Points on a hilly landscape, in no order, each with its height.
From any point a ball rolls to the lowest of the 2 points nearest to it. It stops when none of these is lower. Distance is the straight distance between rows; heights are no part of it.
z_900 (h 3.23): [ 88 131 102 153 170 133 114 136  71 169 124 178 151 174 123 179 169  70
  69 142  87 102 171 199 166  93  43 117 173  94 112 116 102 142]
z_567 (h 3.48): [141 148 101 128 124 112 181 142 157 181 103 128 183 161 146  97 117 168
 151 140 113 150 130 129 106 161  96 124  97 156 106 165  85 119]
z_975 (h 3.77): [119 132 167  98 148 174 120 144 118  95 157  70 102 120 146 125  99 106
 148 125 173 144 113 114  54 100 119 160 158 101 145 124 145 139]
z_533 (h 4.38): [117 153 109 120 121  71 129  82 160 149 141 160 155 118 128 150 145 128
 135  90 164 127 108 109 150 131 133 156  82 158  77 108  93 115]
z_950 (h 6.09): [120 139 135 131 141 174 105 131 101  80 163  95 109  92 112 137 117  92
 128 106 209 130 120 108 138 115 107 154 130 144 169  84 145 135]
z_626 (h 4.78): [164 140 136 141 105 191  89 186 129  88 158  89 109  87 130 107  79  88
 130  71 164 164  73  61  88 106  80 148 106 146 160 132 158 175]
z_697 (h 5.40): [149 112 124 155  97  86 116 139 117 144 122 153  81 146  83 102 122 185
 112 180   9  94 175 136 154 186 195  83 135 103 124 139 186 155]
z_328 (h 4.62): [140 111 127 122 124 121 138 112 164 120 104 124 150 113 166 130 147 115
 142 116 151 140  98 124 148 105 133 105 137 172 143 145 103 108]
z_220 (h 3.90): [135 142 143 129 118 116 177 127 118 148  99 136 111 165 113  87 103 182
 150 179  71 108 173 149 120 194 172 116 122 110 142 151 131 135]
z_508 (h 2.08): [ 92 124 124 142 146 113 127  85  95 134  88 159 138 138 137 201 171  80
  89 139 105 113 139 191 179  80 145 121 172 106 125 100  84 108]
z_569 (h 6.40): [120 123 127 125 110 152 116 155 132 126 151 113 119 116 130 118  94 133
 132 111 152 150 120  75 105 137 100 138  97 113 135 127 138 153]
z_919 (h 4.82): [ 95 177 120 102 137  88 122 123 136 153 153 128 141 135 122 142  81 153
 158  83 161 134 123  83  74 151 106 195  81 106 101 104 116 134]
z_466 (h 4.20): [101 123 131 124 110 127  88 133 113 145 175 149  70 120  84 152  98 134
 116 126 105 119 145 106 139 150 154 149 109  88 107 120 151 141]
z_896 (h 4.61): [111 130 171  97 135 139 145  99 124 104 110 119  97 122 126 131 116 153
 144 145 124 122 144 140 116 150 191 139 137  82 148 132 143 124]
z_881 (h 2.77): [108 102 143 136 144 121 140  95 106 102  72 144 126 119 141 170 171  94
  97 154 103 112 130 201 192  82 168 102 177 138 160 119  97  90]
z_6 (h 5.04): [163 114 126 103 111 104 122  98 204 109 100 111 157 109 168 118 151 121
 151 102 156 149  76 104 165 100 153  95 111 176 134 145 107 104]
z_871 (h 5.53): [156 149 105 111 114  68 131  58 188 127 111 143 167 119 155 118 155 139
 143  87 158 136  78 127 197 111 146 111 109 186 115 121 104 107]
z_791 (h 6.89): [102 133 129 116 161 170 145 189 105 145 139 100 151 156 166 135 125 109
 132 137 136 154 120 132  52  86  28 142 149  97 119 152 123 139]
z_321 (h 6.23): [142  97 139 137 130 181 133 141 104  75 121  98 111  87 144 131 134  93
 120 128 152 128 101 144 145  95 115 114 148 159 181 140 135 109]
z_774 (h 4.02): [154 121 130 134 147 123 154  78 121  87  82 120 156 113 137 100 141 107
 131 146 168 111 140 161 176 122 145 107 146 186 180  99 116 122]
z_278 (h 6.63): [163 112 151 125 144 176 123 116 115  41 124  72 116  90 146 129 145  72
 123 115 195 124  87 110 142  81 119 113 163 169 189  94 140 100]
z_684 (h 5.59): [ 95 100 125 116 130 133 108 135 137 134 128 146 118 125 146 179 137 122
 116 130 101 129 121 155 128  98 144 125 145  94 116 152 105 102]
z_24 (h 1.14): [103  95 102 137 156 145 117 174  98 156 136 155 134 152 146 158 138 114
  98 160  95 139 147 164 131  92  56 107 143 111 119 162 112 118]
z_60 (h 6.01): [126 126  83 133 103  75 105 127 214 159 155 187 164 135 143 167 159 115
 129  85 131 162  81  94 124 102 137 129  86 157  45 167  92  89]
z_923 (h 7.08): [119 146 127 124 165 169 144 162  97 127 141  87 162 160 164 145 148  77
 125 131 175 138 120 142  60  83  39 150 154 114 132 133 118 130]
z_81 (h 4.93): [123  92 152 113  97 142  93 166 139 152 171 127  50 138  94 151  98 173
 103 146  64 119 113 116 145 163 183 100 114  62 118 159 208 150]
z_956 (h 6.15): [153 149 126 127 122 167 138 162 134 115 142  78 136 126 126  90  89 134
 145 113 168 161 118  82  71 148  85 150 106 125 151 122 139 160]
z_130 (h 4.68): [149  71 137 146  77 151 111 167 156 123 105 147  91 111 130 132 145 144
 108 151  70 127 126 140 190 153 183  60 134 154 142 187 167 115]
z_797 (h 3.67): [116 124 115 159 109 133  83 142 104 145 170 150 100 111  89 138  97 132
 106 137 113 126 142 102 168 158 126 130 100 134 118 120 148 149]
z_583 (h 3.41): [133 104 132 142 122 123 130  82 128  91  86 133 133 102 138 150 159 101
 117 138 135 120 129 170 207 104 171 106 150 167 166 113  96 109]
z_872 (h 4.63): [106  97 148 118 101 138  70 166 143 140 169 136  49 122 106 163 106 138
 114 125  80 133 103  97 132 131 185 128 105  60 104 155 170 124]
z_585 (h 2.63): [ 74 119 126 141 160 125 111 113  82 139 109 150 134 158 128 203 179  66
  69 134 105 111 147 197 164  82  99 126 176  78 129 115  85 108]
z_276 (h 4.16): [140 155 153 104 122 121 182 123 139 143  89 106 123 156 130  85 111 188
 165 158  95 129 147 129  91 189 172 133 127  96 144 143 142 135]
z_248 (h 5.39): [169 144 168 113 144 178 165 120 106  80 141  64 129 124 110  73 117 133
 146 138 208 126 126 108  88 156 136 138 140 137 170  98 151 147]
z_918 (h 5.14): [148  96 128 124 126 165 141 180 157 123  91 114 140 130 173 105 151 127
 152 149  90 153  99 149  83  87 112  89 163 148 151 203 119 102]
z_538 (h 2.42): [ 92 115  93 150 144 112 104 155 105 179 173 178 126 160 128 168 129 128
  89 143 103 123 152 131 137 112  52 129 120 110  78 135  97 125]
z_208 (h 6.32): [139 132  97 119  96  75 110 105 218 151 116 169 157 129 154 147 172 132
 142  96 129 155  71 106 143 100 164 111  98 162  66 174  91  87]
z_647 (h 7.30): [124 148 115 124 160 149 147 137 115 130 133  95 187 151 163 137 139  90
 136 106 190 140 125 124  88  97  34 152 129 149 143 114 109 127]
z_437 (h 5.90): [141 111 132 145 133 131 154 118  71 125 107 135 103 145  86  70 108 143
 121 204  56  93 190 182 149 167 178 104 161 119 165 120 169 167]
z_629 (h 5.92): [144 149 102 119 113  50 124  61 204 145 119 174 149 128 147 146 188 139
 136  86 144 145  61 126 180 100 168 124  94 177  79 133 101  83]
z_148 (h 3.75): [121 187 107 141 130  42 130  67 101 135 119 178 142  91  71 105 140 132
 148  87 130  88 153 133 133 158 168 169  86 127  60  52 119 148]
z_702 (h 4.11): [132 123 115 125 125 121 151 139 160 151 107 125 171 138 167 109 131 132
 145 137 141 145 120 130 120 115  99 118 121 161 133 163  88 122]
z_349 (h 4.92): [111 123 104 128 103 105  97 124 156 153 152 165 124 126 122 175 124 117
 118 108 138 138 116 102 147 125 136 146  98 127  84 138 108 118]
z_154 (h 3.15): [157 121 177 115 137 196 121 165 112  82 162  60  84  95 130  98 108 106
 136 134 154 168  92  95  62 105 126 137 152 100 157 127 178 146]
z_402 (h 7.56): [126 165  98 143 151 148 155 151 116 144 139 114 186 136 142 102 114 116
 153 115 194 145 145 108 110 125  28 160 118 175 142 105  92 135]
z_995 (h 3.97): [191 134 173 149 118 201 110 182 134  76 161  66 100  91 146  94 107  77
 139  86 131 162  74  65  68  87 119 143 147 133 164 140 180 155]
z_916 (h 5.11): [127  62 108 142  94 146  94 171 162 122 110 143 104 114 150 143 163 118
 103 142  85 147 105 137 162 107 158  78 147 159 133 207 123  96]
z_47 (h 5.51): [122 140  97 102 127  82 108 123 198 168 147 153 148 142 151 177 137 129
 153  71 151 142  85  86  96 101 114 168  78 118  55 143  96 107]
z_541 (h 5.68): [143 119 116 151 117  92 129 117  83 131 116 163 115 138  78  81 126 150
 115 182  36  88 183 162 161 162 165  83 146 116 126 121 147 167]
z_138 (h 4.45): [161 132 162 103 124 156 177 137 151 115  86  69 132 145 146  67 118 163
 176 166 118 142 125 134  62 160 159 117 148 115 157 166 143 140]
z_362 (h 3.43): [148 120 114 128 118 129 160 175 138 155 108 120 137 157 135  87  99 197
 131 187  60 130 156 138 114 191 128  93 121 134 130 173 110 125]
z_544 (h 4.27): [120 169 115 140 115  71 120  88 112 149 132 172  97 108  77 129 115 142
 139  98 105  95 161 109 131 173 177 166  82 111  74  89 131 138]
z_832 (h 4.87): [117 127 168 102 116  98 125  69 152 106 100 126 101 115 124 143 135 148
 139 101 140 107 109 125 139 139 202 138 111 107 140 117 130 112]
z_123 (h 5.32): [107 106 122 124 115 103 105  99 164 134 120 161 126 126 137 180 152 120
 122 112 120 124 113 142 152  92 162 123 128 118  98 139  99  92]
z_31 (h 2.24): [104 120 119 117 149 139 160 158 121 164 108 138 174 177 163 133 135 141
 129 159  94 133 153 165  99 107  69 116 159 101 123 170 103 112]
z_45 (h 3.16): [107 166 105 132 141  99 119  89 101 132 141 136 170 115 102 144 117 127
 138  98 190 110 150 125 140 140  85 186 118 142 116  57 107 143]
z_880 (h 5.82): [168 143 149 131 123 181 152 158 112  85 152  50 129 136 110  71  82 129
 147 107 184 159 135  83  68 174 121 146 117 119 157 108 176 168]
z_70 (h 6.26): [ 91 150 143 117 181 133 169 124  70 138 128 126 133 172 132 102 122 134
 140 181 119 102 199 192  91 141 125 154 182  82 145 100 139 134]
z_645 (h 5.52): [156 139 125 142 125 199 105 160  94  72 172  79 119  90 127  99 113  87
 134  98 201 146  95  86  99 106  68 144 130 153 164 102 158 154]
z_228 (h 4.22): [169  68 117 184  81 153 125 168 104 114 123 142 104 125 113 106 132 134
  81 158  72 109 145 130 203 153 149  61 121 163 155 160 171 146]
z_968 (h 5.17): [123 128 146 102 127  73 132  71 170 122  95 154 109 109 139 180 168 142
 139  90 123 107  91 138 162 101 213 117 114 121 102 125 112  84]
z_712 (h 2.16): [138 168 125 130 124  91 126  69 116 123 123 143 148  97  89  94 104 144
 135  94 173 106 153 114 160 170 133 169 103 160 125  47 121 149]
z_430 (h 5.54): [154  71 112 135 108 163 108 190 162 118  98 126 131 106 173 114 156 120
 130 133  81 143  95 141 113  77 122  62 155 163 148 220 115 102]
z_646 (h 4.76): [142 108 145 108 118 155 146 156 158 126  97  99 132 134 164  96 125 152
 159 145 100 145 120 125  85 129 137  97 149 126 151 183 132 116]
z_353 (h 3.65): [181 101  92 198  75 127 130 158 102 126 134 151 130 126  84  95 117 120
  91 151  98 125 165 122 200 166 136  84 111 193 149 117 178 161]
z_546 (h 7.82): [124 152  81 147 123 113 132 133 115 158 131 136 183 130 120 112 107 128
 127 115 168 141 145 108 142 143  53 151  93 177 111 117  88 148]
z_178 (h 2.96): [146 120 102 175  77 128 112 159 103 147 154 150 109 118  69 113 101 128
  83 136 101 119 168 103 181 177 127 115  92 154 127 114 171 168]
z_57 (h 2.98): [149 175 102 146 131  55 143  37 114 121  96 159 169 105  84  77 136 146
 148 101 154 103 153 133 170 160 160 153  97 163 109  46 116 155]
z_371 (h 4.56): [173 142 159 100 139 134 172  67 136  78  98  83 162 113 142  77 145 123
 149 123 188 117 113 127 169 138 148 111 141 180 183  83 131 120]
z_863 (h 3.87): [100 163 125 111 138  71 117  61 131 139 126 151 166 106 117 152 141 128
 144  73 186 109 121 116 154 129 123 172 104 153  86  61 100 116]
z_780 (h 5.89): [114 104 147 118 133 171 124 144 115 112 132 119 113 107 143 153 126 119
 123 135 132 142 111 146 128  98 123 115 146 117 149 144 134 107]
z_631 (h 3.70): [ 83 119  92 159 156  92 105 141 110 183 136 195 138 168 121 190 186  89
  61 147  57 115 164 177 157  93  77  99 171  98  79 147  99 123]
z_997 (h 6.66): [117 111 133 126 136 164 108 179 127 141 157 110 131 135 151 141  95 129
 132 130 130 161 109 114  69 106  74 142 123 101 130 159 135 134]
z_607 (h 4.41): [ 97 127 175  97 159 165 144 113 111 112 133  98 100 134 134 134 118 135
 139 161 139 122 144 155  91 129 162 141 162  77 154 114 151 130]
z_255 (h 3.11): [ 83 115  91 155 147  98  94 143 113 173 173 196 113 156 118 185 145 122
  76 146  67 124 153 148 143 116 101 126 138 115  69 135 102 112]
z_231 (h 5.13): [109 162 115 103 135  76 122 118 170 161 148 145 132 134 125 153 103 160
 162  68 159 137 104  73  81 141 116 179  59 107  60 125 107 129]
z_193 (h 4.44): [ 91 152 148  90 157 133 128 112 117 131 145 122 118 122 136 157 112 130
 146  99 170 127 121 109  81 126 111 181 118  84 118 100 125 128]
z_617 (h 5.01): [168 146 176 102 145 157 168  92 126  75 107  69 142 126 115  80 141 133
 144 150 197 107 138 129 119 162 160 121 152 149 189  83 167 133]
z_982 (h 6.10): [112 140 136 141 157 139 150 127  60 120 140 132 123 140  97  75 117 139
 127 200  89  91 207 204 125 150 146 126 172 110 167 109 145 156]
z_945 (h 4.55): [113 142 133 133 117  85 121 120 118 159 145 158  89 131  91 134 112 160
 123 122  90 102 159 108 113 170 171 153  97  84  94 109 149 136]
z_456 (h 2.87): [123 137 122 124 140 119 164 157 143 186  93 124 160 170 161  97 124 183
 147 165  82 131 147 148  85 152 108 120 141 117 116 178  91 104]
z_835 (h 6.46): [135 129 150 115 150 156 111 105 131  56 129  85 122  99 129 147 121  87
 111 100 202 121  93 111 160 100 108 132 139 154 163  80 120 126]
z_638 (h 4.15): [ 87 132 166 100 155 163 119 127 111 118 154 105  96 134 136 153 112 123
 140 129 160 132 131 126  75 106 116 161 154  67 140 103 149 131]
z_422 (h 5.16): [139 106 148 136  98 110 115 145 125 165 144 132  54 153  91 133 120 196
 111 160  31 107 150 109 146 192 197 100 126  79 113 154 193 147]

For each start below, name the point where the ball stops.
z_647 | z_508
z_278 | z_712
z_349 | z_712
z_956 | z_508
z_541 | z_178
z_896 | z_154
z_47 | z_154
z_70 | z_154
z_950 | z_154

Call two points neighbours if one is among the 2 nearest of the other. Go from one point of each pair to the other, from neighbour to neighbour, staying as low as possible. Name the highest point that can't be avoided.
z_154 and z_508 | z_430
z_178 and z_712 | z_945
z_508 and z_24 | z_631
z_712 and z_154 | z_123
